Points, in no order, along strands that fork, close into loops and pass close to each other.
Two points are linked if the straight distance between their rows is under 8.67.
(402): [-2.812,0.294,0.089,2.736,-0.064,-1.964,0.939,-3.076,-0.441,1.280,1.840,-1.981,1.496,0.409,-3.767,-1.153,1.619,2.239,5.402,-1.718,-3.660,2.066,2.443,-2.503,-0.769,1.043,-1.767,-0.722]
(613): [3.852,3.722,-0.734,-0.024,0.416,-1.533,-4.128,0.676,0.155,-2.469,2.434,0.474,1.402,0.730,1.080,-2.886,-0.890,-1.913,1.977,-1.310,3.522,1.536,-1.876,2.546,1.103,-0.763,0.293,-1.093]
(319): [-4.551,-0.875,-3.073,1.320,-0.414,-1.306,1.385,-3.187,0.072,1.944,0.293,-1.913,-2.205,2.732,0.428,6.420,2.123,-0.547,-0.896,0.149,0.522,-1.284,-0.374,-0.830,-2.316,0.995,-2.044,1.438]
(729): [1.697,0.589,3.870,-2.146,-2.998,0.668,1.839,4.567,-1.268,0.008,-2.080,-0.551,-3.188,-3.482,-1.020,-0.359,2.551,-1.333,-1.275,-1.127,-0.079,2.291,0.216,0.395,-1.394,-0.847,-0.523,2.911]
(481): [-0.308,-2.551,1.392,-3.070,-0.706,-2.495,5.034,-0.951,-1.213,-2.337,4.373,-1.734,-0.545,-3.212,0.241,-0.845,3.475,3.030,1.635,-1.608,0.135,-2.905,2.276,-1.037,1.249,-0.505,-3.753,1.096]
(272): [2.587,2.721,0.966,-5.107,1.185,3.166,-2.141,-1.692,-0.027,-2.623,-1.646,-2.022,-0.187,-2.142,0.005,-1.996,-5.393,1.341,-5.906,2.258,-1.217,-1.862,1.120,2.416,2.281,-0.101,0.353,-1.801]
(472): [2.499,-3.341,-0.067,-2.685,-1.102,0.070,0.277,2.737,2.132,-2.589,-0.341,1.965,1.812,-0.334,1.243,-3.682,1.813,-0.676,1.828,-0.908,-2.027,-2.915,-3.811,2.169,2.308,-1.492,1.027,1.972]
(963): [-3.813,-2.279,-1.813,1.041,-0.103,-0.758,1.032,-2.425,1.939,3.711,-1.917,-1.261,-0.272,3.167,-0.549,4.002,-0.510,-0.015,-0.989,0.291,-1.859,-1.649,1.514,-0.117,-2.829,1.972,-1.371,3.040]
(271): [1.094,2.053,1.063,2.428,-2.179,-1.370,-0.680,0.551,-0.154,3.476,0.260,0.957,-0.732,-1.330,2.852,-0.475,0.520,1.829,0.557,-0.214,-1.348,0.593,-1.825,-0.177,-0.865,-1.676,2.204,5.384]
(170): [-1.011,1.846,-2.926,0.919,4.126,2.753,-1.985,-3.093,-0.002,1.896,0.602,-0.220,3.361,0.998,0.566,0.579,-4.045,-2.328,-0.924,0.655,1.734,2.862,3.186,-2.697,0.397,1.333,-0.331,-0.079]
(518): [1.245,-2.255,-0.840,-2.219,-0.189,-0.201,-0.699,0.273,1.550,-4.021,-0.213,0.268,0.320,-1.338,1.026,0.036,-1.897,0.195,0.595,2.512,1.038,-1.035,-0.714,0.752,1.943,-1.589,1.525,-2.745]
(647): [-3.714,-4.433,0.642,0.415,1.798,3.209,2.008,-0.010,-0.753,0.376,-0.888,2.228,0.986,-0.003,2.551,-1.837,-0.147,0.442,-2.837,2.900,0.485,-2.347,0.326,-0.528,1.145,0.991,-1.441,-0.765]
(748): [-1.891,-0.941,1.755,3.631,-1.111,0.202,3.353,-0.845,-0.041,2.647,-0.700,-0.683,-0.223,-0.928,1.585,-2.319,-0.168,2.504,-0.866,0.222,-2.015,-0.045,0.238,1.080,-0.437,-0.746,1.582,-0.051]
(512): [2.181,1.498,0.500,1.181,1.522,-1.467,-2.526,3.312,1.141,1.253,0.478,0.115,-0.877,-2.022,0.608,-0.676,3.795,-3.914,1.047,-2.011,1.361,2.043,0.373,1.311,-3.117,-0.546,-0.295,3.542]
(879): [-2.258,0.124,3.311,1.715,-1.193,1.276,-1.318,1.882,-0.283,1.498,0.722,0.927,-1.325,-2.264,-2.913,-0.748,2.654,-0.589,0.552,-1.239,1.685,-1.987,-1.706,-0.772,-0.351,0.706,-0.918,-0.769]
(780): [-3.626,-1.055,0.173,-0.611,-0.476,-0.542,2.917,0.018,0.288,-0.198,2.614,-1.720,-3.580,0.826,0.737,3.440,3.152,-1.645,0.492,0.618,-1.145,-0.124,2.165,-0.426,1.167,0.490,-3.225,-3.168]
(81): [-1.679,-0.983,1.093,-0.802,-3.026,-0.233,2.726,1.773,-0.525,0.379,-2.756,0.196,-1.276,-3.451,0.180,1.881,1.182,-0.438,-1.848,0.491,-1.095,2.731,0.173,0.303,-0.435,0.393,1.813,0.814]
(750): [1.270,0.062,-0.141,-5.019,-2.036,-0.878,-0.952,-0.145,1.162,-2.472,-2.871,0.660,-1.239,0.986,-2.563,3.292,-3.040,0.667,0.382,-0.062,-1.192,1.525,1.069,0.099,1.926,0.184,2.715,-1.091]
(716): [2.075,1.219,-0.667,-1.366,1.087,2.288,-1.271,1.275,-0.168,1.615,1.722,-0.217,-2.129,3.605,-1.766,1.358,0.771,1.962,2.527,0.489,-1.243,-4.014,0.654,-4.598,0.638,0.007,-2.466,-1.647]
(496): [-3.004,-0.477,0.294,-0.422,-1.464,-0.011,2.784,1.169,0.533,0.006,-2.930,1.893,0.163,0.269,-1.520,0.337,-1.033,-2.888,-1.115,0.889,-1.220,1.188,-1.781,1.876,1.542,1.275,0.438,0.526]
(346): [2.539,1.364,2.945,-3.561,-2.698,0.634,-0.072,0.777,1.541,0.304,-2.572,0.470,-0.212,0.160,-2.141,-2.843,-2.688,-0.063,-0.424,-1.112,-1.588,-3.240,-1.437,1.956,2.660,-0.750,0.177,1.967]
(22): [0.946,-3.741,2.118,-2.438,-0.873,-1.276,2.117,1.580,0.923,-3.988,-0.992,1.027,-0.607,0.182,-2.187,-1.626,2.098,-0.570,1.631,-1.570,-1.713,-4.304,-3.175,0.419,1.221,-0.341,-0.571,0.762]
(160): [1.209,0.124,-2.433,1.891,5.463,2.336,-2.249,-0.750,0.265,0.866,2.151,0.720,0.734,2.354,1.750,-0.145,-2.008,-1.455,0.956,1.794,2.013,0.349,2.085,-3.613,-1.219,0.329,-1.582,-0.966]
(515): [0.200,-3.670,0.487,2.056,0.372,-2.341,2.170,-0.811,1.749,2.301,1.007,1.432,1.584,1.887,1.095,1.074,-0.503,-0.167,0.417,-1.791,1.703,3.024,0.142,-0.074,-0.959,-0.707,2.278,-1.330]
(717): [0.068,3.286,1.456,-0.009,-0.713,-0.097,-1.232,-4.234,1.086,2.618,2.579,-2.316,1.486,-3.875,0.117,-1.912,-1.781,1.237,0.223,0.986,0.089,0.503,2.605,1.954,-0.331,-0.894,0.522,2.869]
(865): [2.101,-1.675,1.321,-3.348,-1.719,1.122,-2.937,0.469,3.507,-2.002,-2.937,2.631,1.820,-1.624,-0.245,-3.226,-2.762,-0.732,1.465,-0.421,-1.529,-1.762,-2.891,2.376,3.471,-0.479,1.953,2.363]
(350): [0.648,-2.016,-2.180,0.988,-0.896,0.283,1.169,3.267,-2.801,-3.384,-1.142,0.125,1.584,-1.626,0.113,0.299,2.364,1.837,0.301,-0.277,0.327,0.658,-0.642,-1.734,-1.055,0.546,-0.425,0.808]
(989): [-0.870,-1.454,-0.297,-0.917,-0.212,-0.412,3.099,-2.727,2.124,0.242,0.195,1.415,1.603,0.022,1.496,1.364,-2.649,-0.482,-1.440,1.248,1.006,3.068,1.629,1.434,-0.549,-0.608,1.290,-0.891]
(553): [3.755,1.245,-0.554,-0.088,3.090,1.997,-3.706,2.001,-0.130,1.372,0.978,0.592,0.909,2.294,-1.570,-1.005,0.132,0.706,1.839,-1.145,-0.148,-4.358,-0.752,-1.861,-0.044,0.620,-1.713,-0.057]
(368): [3.202,-0.229,-0.962,0.877,1.197,-2.431,-1.240,4.826,-0.962,0.042,0.118,2.111,-0.932,1.185,1.160,-2.012,3.263,-3.017,2.152,-2.358,0.156,2.955,-1.263,0.053,-0.323,-0.853,0.805,0.939]
(267): [3.157,2.225,0.533,-3.964,-1.031,1.449,-1.290,-1.339,1.089,-1.279,-1.370,-1.078,-1.404,0.774,-2.882,0.600,-4.463,2.532,0.390,0.447,-4.049,-1.464,1.394,-0.788,3.159,-0.668,0.552,-1.858]
(953): [1.940,0.272,-1.138,-4.229,0.878,5.030,-6.331,2.590,-2.568,-1.751,-2.040,0.862,-0.238,-2.292,-1.205,0.398,-0.865,-0.992,-3.123,-0.377,0.560,-2.475,-1.079,1.352,1.501,0.582,1.446,0.359]
(220): [-3.162,1.996,-2.839,2.237,0.685,1.045,-1.861,-3.359,0.304,-1.764,0.298,0.165,2.802,-2.073,-2.234,-0.278,-2.370,-0.287,1.455,-0.881,-0.190,2.479,-0.598,2.396,1.747,-0.336,3.235,-2.801]
(213): [4.504,-1.759,-1.653,-2.795,-1.143,-0.847,3.375,1.209,1.801,-0.443,-2.898,-2.427,1.488,3.142,0.148,2.366,-1.314,1.286,-1.530,-0.611,-4.200,0.762,3.125,-0.116,-1.261,-0.413,0.892,-0.288]
(835): [-1.870,3.339,-0.770,-0.455,-0.535,0.458,0.556,2.437,-0.533,0.976,-1.495,0.630,-1.543,1.058,-3.378,1.535,0.746,-4.275,0.954,-0.128,-1.185,-1.208,-2.994,1.398,1.306,0.715,-1.458,-1.356]
(870): [-0.344,0.147,-1.643,0.978,0.039,-0.361,-0.457,-1.754,1.429,3.362,-2.783,-0.719,1.994,2.828,1.370,1.344,-1.926,0.452,-1.577,0.176,-1.338,-0.344,0.067,1.468,-1.778,0.868,0.930,3.225]
(595): [1.572,-3.172,1.650,3.078,1.283,-0.943,0.275,1.905,1.774,2.390,-0.636,4.519,-0.604,2.280,0.951,-1.160,0.945,-1.093,0.561,-1.024,0.683,1.290,-1.395,-2.164,-0.046,-1.023,2.366,-1.454]
(809): [-0.179,-0.752,-0.617,4.851,1.869,-1.426,-0.016,3.638,0.694,-0.292,-1.953,2.784,-0.548,1.886,1.464,-1.764,1.513,-2.443,1.330,-0.416,-0.050,4.143,-0.338,-0.857,-1.283,-0.698,1.831,-1.114]
(119): [0.879,0.291,0.276,4.070,0.061,-0.722,-4.605,-1.722,2.703,2.620,-0.510,0.234,3.910,-3.373,0.776,-1.529,-0.355,0.740,1.765,-2.305,0.171,1.708,-0.543,1.370,-1.046,-0.835,3.505,2.265]
(975): [2.783,1.241,-0.139,0.425,-2.184,-1.324,0.018,1.885,-1.222,-0.865,-1.949,1.599,-0.500,1.830,1.577,0.450,-2.011,0.746,-0.030,-0.095,1.313,2.870,-0.978,1.580,-0.212,-0.881,2.639,-0.031]
(660): [0.035,2.567,0.795,-1.313,-1.601,-1.581,2.195,-3.512,0.666,1.536,2.682,-4.025,-0.082,-4.501,-0.193,-0.312,2.609,1.752,-0.413,1.210,0.268,1.543,3.055,1.940,-0.326,0.097,-2.085,2.717]
(292): [2.627,0.778,-1.876,-0.601,-0.502,-1.415,1.766,-1.840,1.353,1.237,-1.577,-1.632,1.632,4.239,0.767,0.169,-3.106,-0.240,-0.876,-0.809,-2.989,1.264,1.334,1.502,-1.824,0.010,-1.438,1.036]
(746): [1.471,-0.958,-0.643,3.136,0.973,1.302,-5.252,1.061,2.303,2.116,-0.056,1.614,1.899,-0.635,2.972,-0.780,2.406,-0.939,1.215,-1.132,2.015,0.321,-0.942,-1.359,-1.007,-1.261,3.612,2.001]
(185): [-0.074,-0.760,-2.382,1.174,1.067,-1.704,0.336,-2.340,1.316,1.384,2.548,-1.568,1.717,0.366,2.469,0.719,1.500,1.255,-1.370,0.387,2.319,-1.344,1.095,0.481,-3.049,0.554,-2.029,1.485]
(373): [0.041,3.401,-0.727,-1.288,-0.233,-4.011,2.854,-0.945,-0.814,2.137,3.907,-0.305,-2.377,1.826,0.288,0.842,2.077,-2.041,0.376,-0.185,0.621,-0.902,-1.210,1.045,-0.835,-0.729,-3.839,2.819]
(919): [-1.071,0.269,-2.588,3.622,2.946,-0.106,-4.165,-0.180,-0.706,-0.115,0.521,0.248,0.046,1.797,2.274,1.194,-0.458,-0.269,1.034,1.133,2.403,1.644,0.989,-2.847,-2.672,0.251,0.907,-1.059]
(165): [0.046,-1.465,-0.807,1.200,2.309,4.114,0.765,1.901,-0.689,1.146,-0.105,1.826,2.636,1.315,2.137,-2.433,-0.335,-0.166,-3.809,0.353,2.733,-1.885,-1.892,0.368,0.702,0.608,0.850,-1.174]
(1040): [0.217,-1.756,0.013,-2.133,0.242,2.166,-1.935,-1.017,1.724,-2.586,3.125,0.907,1.145,-4.001,0.646,-0.071,-0.266,0.299,2.165,2.827,1.529,0.173,0.733,-2.063,1.693,-1.864,1.207,-0.269]
(1047): [-1.000,0.173,-1.193,-0.971,4.097,1.106,-2.817,-5.370,3.799,2.027,-0.070,-0.537,2.321,0.807,-0.157,1.313,-4.286,-3.032,0.316,0.947,0.156,1.276,3.769,0.374,-0.594,0.173,0.319,0.504]
(269): [4.318,2.002,-2.062,-1.071,-1.211,-2.791,-2.004,-0.448,0.022,-1.742,-0.522,-0.169,-0.219,3.735,2.465,-1.346,-1.794,-1.513,1.767,0.099,0.767,4.008,-1.115,2.166,0.949,-1.261,1.080,-0.744]
(980): [-2.252,-0.632,2.318,-1.043,-0.388,1.832,-0.139,1.364,-0.132,-0.027,1.552,-1.668,-0.868,-4.339,-0.323,-1.579,3.379,1.096,-0.972,2.444,0.846,-3.180,-0.681,1.093,0.332,-0.077,-1.663,0.181]
(723): [1.269,-3.401,0.187,-0.484,0.223,-1.865,1.736,4.037,-1.773,-5.520,-0.771,2.494,-0.094,0.420,1.490,-0.406,2.233,0.320,1.295,0.532,2.054,1.243,-2.991,-0.144,-1.169,-0.745,1.476,-1.396]
(832): [2.509,1.436,-4.146,1.397,1.453,-1.522,-5.119,0.255,-1.113,-3.322,0.424,-0.261,1.141,0.853,1.204,0.376,0.241,0.186,2.224,0.500,2.174,2.331,-0.913,-2.154,-2.151,-0.290,0.681,0.745]
(924): [-0.825,-3.312,-1.894,1.210,-0.762,0.337,2.029,0.495,-0.980,-2.405,-1.342,0.312,2.880,-0.679,2.108,-1.613,0.367,1.846,-2.839,0.443,0.177,1.129,-0.750,0.066,-1.814,0.891,0.660,2.789]
(177): [-1.285,-0.449,1.426,2.413,-0.907,1.071,2.616,2.446,-1.012,0.033,-1.434,0.996,-0.264,0.757,0.477,-3.044,-1.572,1.706,-1.234,0.883,-2.710,-3.036,-2.616,0.613,1.828,-0.659,0.671,-2.059]
(39): [0.744,0.597,-0.359,-1.320,-2.440,-2.300,-2.208,-2.889,2.195,-2.526,-2.157,0.702,0.129,2.117,-2.694,3.807,-3.879,-0.187,1.635,-1.755,0.209,1.644,-2.507,3.089,2.681,0.680,3.622,-0.473]
(71): [0.980,-0.401,2.572,-0.859,-1.901,-4.473,3.662,-2.193,0.600,-0.041,2.620,-2.358,-2.366,-3.354,0.354,-1.412,3.282,1.158,1.195,-0.414,-0.811,-1.088,2.265,0.938,-0.076,-2.672,-1.417,2.683]
(246): [-1.948,3.921,-0.835,1.646,0.687,1.341,-2.006,-3.960,-0.663,-1.930,1.930,0.089,1.275,-2.091,-2.418,1.302,-1.251,0.080,-0.890,-1.853,3.995,2.271,0.025,2.586,0.696,2.075,0.405,-1.688]
(201): [-1.753,-0.312,0.221,1.855,-1.859,-0.471,1.476,-1.396,-1.545,3.587,0.913,1.553,-0.598,-1.120,2.228,0.438,-1.083,1.656,0.116,1.800,-0.422,-0.241,-0.550,-2.108,0.518,-0.530,0.242,2.742]
(278): [0.862,1.710,-0.620,1.345,3.317,1.159,-4.200,1.053,-0.640,-2.037,0.635,-0.510,-1.520,2.513,-0.128,-2.273,-1.134,-1.142,1.046,0.934,0.437,-4.551,-2.037,-1.283,-1.100,-0.109,-0.989,-2.802]
(285): [-2.127,0.732,0.072,-2.150,0.124,-1.576,4.533,-3.105,-0.836,1.804,2.579,-1.008,-3.171,1.840,2.139,3.701,0.382,0.068,-0.788,2.358,-0.368,0.672,4.405,-0.760,0.733,1.501,-2.922,-0.069]
(324): [1.439,2.793,0.452,-4.697,3.579,5.838,-5.693,-0.063,-1.686,-2.313,-0.256,0.102,-0.657,-1.542,-0.148,-1.851,-3.878,-0.198,-4.192,0.016,-0.867,-1.073,-0.155,1.515,3.037,-0.884,-0.501,-1.250]
(535): [2.959,-1.388,1.249,-0.758,-1.718,-2.172,-0.361,2.887,-1.531,-3.292,-1.503,2.480,-1.315,3.134,2.820,-0.438,-1.003,-1.158,-0.303,1.074,2.675,0.453,-4.047,2.209,-0.892,-2.091,2.722,-1.952]
(469): [0.406,0.022,-2.325,0.389,0.459,-3.279,4.083,-1.633,-0.172,0.409,5.363,-1.659,-0.774,2.816,2.222,0.731,1.128,0.578,-1.052,0.722,0.929,-2.766,-0.158,0.548,-0.981,-1.670,-2.696,-0.493]
(7): [2.768,-0.525,1.188,2.745,1.432,-0.305,0.650,3.591,0.307,3.639,-1.944,0.750,-1.518,4.054,-1.190,0.228,0.992,0.141,2.482,-1.904,0.652,0.318,0.678,-3.699,-1.671,-0.075,0.293,-1.933]
(867): [0.207,0.068,0.971,-3.315,0.003,3.337,-2.758,2.189,0.207,0.527,-1.281,-0.602,-1.057,-1.152,-2.132,2.216,0.136,0.379,-3.011,0.161,1.178,-2.119,1.321,0.738,-0.580,1.139,0.664,-0.227]
(462): [-2.007,1.374,-0.205,1.634,0.468,-2.409,0.735,-5.528,-0.570,1.577,3.104,-1.071,0.794,1.261,-3.323,1.475,0.323,-0.654,4.640,-0.888,-1.062,2.855,2.545,-0.761,-0.659,0.142,0.771,-1.379]
(101): [-0.760,1.051,-0.909,0.685,-0.936,0.146,-1.991,3.644,-1.440,-2.962,-2.799,-0.361,0.695,-2.060,-0.400,-2.214,1.009,-0.123,1.032,-1.238,0.569,1.907,-1.352,0.815,-1.656,1.102,0.689,3.262]
(654): [-1.308,-2.918,1.978,0.716,-1.387,-2.550,5.218,-0.282,-1.374,-0.702,-1.659,-1.560,-1.612,3.122,-1.729,0.781,0.524,0.845,-0.213,-2.246,-1.830,0.120,0.983,-0.834,-1.893,0.666,-2.167,-0.883]
(437): [-0.474,3.425,2.839,2.699,-1.198,-2.326,0.394,-3.321,-0.149,1.166,3.429,1.443,-0.745,1.569,-2.229,-0.820,0.335,-0.350,2.178,-1.207,0.754,-2.533,-2.545,0.303,1.568,-0.244,-0.731,-2.821]
(714): [-0.243,-1.148,0.379,1.859,0.887,-0.789,1.224,-1.200,0.211,0.844,2.945,-1.057,1.531,-0.080,-2.085,-1.193,1.977,2.488,2.841,-2.003,-0.512,-1.769,2.075,-3.420,-0.990,0.476,-1.627,-0.929]
(82): [-3.560,-0.156,0.070,0.665,1.169,2.762,0.418,2.606,-3.269,1.889,-2.158,0.877,-1.069,-1.947,0.637,1.180,-0.746,-1.241,-4.288,3.356,-0.252,3.481,1.317,-2.684,0.415,1.673,-0.642,-1.445]
(643): [-0.744,4.677,-0.812,2.937,-0.106,-1.383,-0.879,-5.039,-0.001,-0.483,2.310,-0.167,0.690,2.878,-2.846,2.114,-0.902,-0.013,3.649,-1.184,0.454,0.191,-1.680,-0.474,1.335,0.648,0.639,-2.725]
(769): [1.884,1.971,1.761,2.253,-0.767,-1.610,-2.240,2.135,0.246,0.275,-1.171,-0.008,-0.360,-2.308,2.617,-2.296,1.203,-0.432,0.260,-1.546,0.350,0.874,-1.750,1.980,-2.657,-0.477,0.866,4.166]
(999): [2.917,4.547,-1.208,1.845,0.999,-0.530,-5.182,0.814,-3.439,-2.549,1.954,0.056,-0.762,0.364,1.472,-0.006,-0.400,-0.372,0.688,-1.131,3.931,1.596,-1.695,1.075,-0.278,-1.552,1.999,0.053]
(620): [-0.343,-3.144,2.538,-0.381,0.179,-1.415,3.360,0.430,-1.865,-0.240,3.290,-0.407,-1.983,-0.083,-0.892,-0.980,4.947,2.701,2.149,-1.375,0.386,-1.795,2.173,-2.956,1.210,0.240,-3.153,-1.540]
(214): [-2.077,1.863,1.947,3.964,-1.690,-0.142,0.243,0.039,-2.550,2.326,3.381,0.980,0.608,-1.583,-1.590,-1.111,2.918,1.315,1.252,-1.266,1.395,-1.286,-3.661,0.200,2.147,-0.720,-0.831,-2.994]
(536): [-3.633,-3.080,2.023,-0.489,0.163,3.217,3.085,-0.937,0.815,2.763,-1.298,-1.221,1.349,-3.298,2.604,-0.479,0.221,1.519,-6.129,1.734,-1.401,1.729,4.317,0.959,-0.330,0.901,-0.426,0.687]
(157): [-0.284,1.660,-0.437,1.410,0.902,-0.178,1.893,3.719,-2.352,1.234,-0.349,1.545,-1.902,1.942,-1.372,0.406,2.083,-1.450,1.883,-0.839,-1.819,-0.504,-1.332,-2.733,-0.727,0.214,-1.384,-1.663]
(675): [-4.000,1.049,-1.341,-0.811,-0.363,-0.384,1.618,2.345,-0.457,-2.159,0.755,-1.485,-2.154,-0.073,-2.639,1.738,1.787,-3.810,0.652,1.064,-1.627,-0.315,-0.903,0.518,1.057,0.120,-3.151,-5.425]
(903): [-1.221,-1.313,-0.847,-1.730,1.430,1.321,0.389,-0.557,0.315,-1.193,0.878,0.603,-0.255,0.716,-2.000,1.032,-0.239,0.103,1.419,2.281,-1.262,-3.327,-0.184,-2.503,1.149,0.633,-3.003,-1.182]
(521): [1.387,2.664,1.432,-2.581,-0.760,0.949,-0.253,4.088,-4.015,-1.792,-2.909,-0.660,-1.047,-2.357,-3.111,-1.490,1.462,-0.760,-0.296,-1.772,-0.004,1.316,-1.453,0.519,-0.887,0.829,-1.460,1.111]
(154): [-1.990,-3.316,-2.803,2.092,0.693,-1.709,2.212,-0.493,-1.756,-0.467,0.618,-2.355,3.745,0.155,3.309,-1.116,3.512,2.112,-3.045,-1.333,0.890,-0.525,0.524,0.467,-3.774,0.129,-0.708,3.574]
(216): [4.623,3.091,1.477,-4.249,-3.184,-0.826,-0.933,-0.656,1.415,-0.256,0.086,-0.969,-2.693,-0.429,-2.788,-0.405,-1.856,1.754,1.463,0.377,-2.089,-2.188,-0.801,0.423,1.798,-1.830,1.277,0.422]
(594): [0.383,2.804,-1.291,0.336,-2.037,0.409,-3.769,-3.091,1.101,-0.967,0.325,1.140,0.138,-1.340,-1.841,1.032,-3.135,-0.903,1.794,-1.466,0.187,3.791,-1.795,2.123,3.464,-1.189,4.520,-1.121]
(982): [-0.606,-1.352,0.654,-4.419,0.423,2.717,0.689,0.267,1.024,0.080,-0.910,-1.782,1.683,-2.401,-2.342,0.571,-0.097,0.549,-4.168,1.046,0.063,-1.736,2.664,-0.749,0.306,2.540,-1.714,-0.043]
(814): [0.026,-4.241,2.247,-2.034,-2.310,-1.090,1.635,-0.050,1.983,-1.151,-0.627,1.570,-2.422,-1.154,-0.022,0.323,-0.880,0.856,1.480,0.599,0.226,-2.675,-2.543,0.809,2.598,-0.723,1.100,-1.519]
(1043): [-4.994,1.376,-1.258,-1.067,-1.326,-0.345,2.742,-3.192,-2.065,0.613,0.318,-2.233,-3.726,2.556,0.568,5.806,0.033,-0.625,-1.680,2.031,1.451,0.581,2.180,-0.916,-0.599,2.638,-2.385,0.638]
(29): [-3.788,-0.504,1.695,2.125,0.613,3.525,0.268,0.161,-1.890,0.887,-2.585,-0.931,1.973,-2.457,1.209,0.716,-0.120,0.140,-6.156,0.862,0.984,2.448,1.668,0.608,-1.176,2.817,-0.598,0.163]
(529): [-1.322,-2.537,2.052,-2.972,-1.060,0.887,2.146,-1.963,0.028,-0.260,-1.641,-3.515,-1.055,1.080,-0.761,1.541,-0.746,1.971,-3.645,1.604,-0.551,-3.198,4.082,-0.419,-1.565,2.458,-3.164,0.468]
(162): [-3.292,-4.100,-0.357,-0.368,-0.412,2.026,0.421,-0.889,-0.306,-3.227,0.151,0.373,0.850,-0.965,0.941,-0.683,1.034,2.157,0.498,2.253,-0.360,-4.139,-0.143,-2.382,0.566,1.104,-1.294,-1.537]
(439): [-1.043,-2.090,0.644,2.451,1.907,1.169,1.334,3.115,-0.695,0.326,-2.156,1.549,-0.339,0.072,2.369,0.105,-0.825,-2.081,-1.091,2.062,-0.449,3.904,1.954,-1.499,-0.501,0.052,0.737,-2.891]
(313): [2.256,-1.417,-0.122,-0.547,-0.395,-2.702,5.121,2.866,0.123,1.051,-2.632,-1.378,-1.025,2.180,0.788,0.932,1.002,1.714,-0.063,-0.952,-4.320,0.142,1.575,-0.675,-1.340,-0.421,-0.499,0.142]
(936): [-0.040,-0.503,-1.493,2.114,1.655,4.035,-1.689,2.044,1.338,3.578,-0.497,0.151,2.101,-1.360,1.685,0.362,-0.312,-0.609,-1.872,-0.199,1.358,0.177,-0.682,-0.356,-0.221,0.670,2.118,0.210]
(794): [0.776,3.158,-0.106,0.173,1.050,0.144,-3.633,-4.157,2.526,1.369,1.024,0.946,1.961,-3.413,-1.087,-3.097,-2.697,-0.323,1.997,-0.816,0.155,1.456,0.733,1.897,1.067,-1.259,1.903,2.886]

A fork is a point with three links, a tip a point with one. Leave the first point through the second and follow the links. Name the first fork or tip that comes.
(39) / (750): (1040)
(654) / (313): (835)
(481) / (71): (278)
(717) / (660): (980)
(518) / (814): (246)
(1047) / (170): (350)
(350) / (723): (1047)
(780) / (285): (654)

A piece is all that can be reached along the links. How many separate loops has the piece of each point below (a circle has one, a figure eight two, a Y none), and how many tips (points with one link)?
(160): loops 1, tips 6
(647): loops 0, tips 2
(750): loops 0, tips 2
(982): loops 0, tips 2
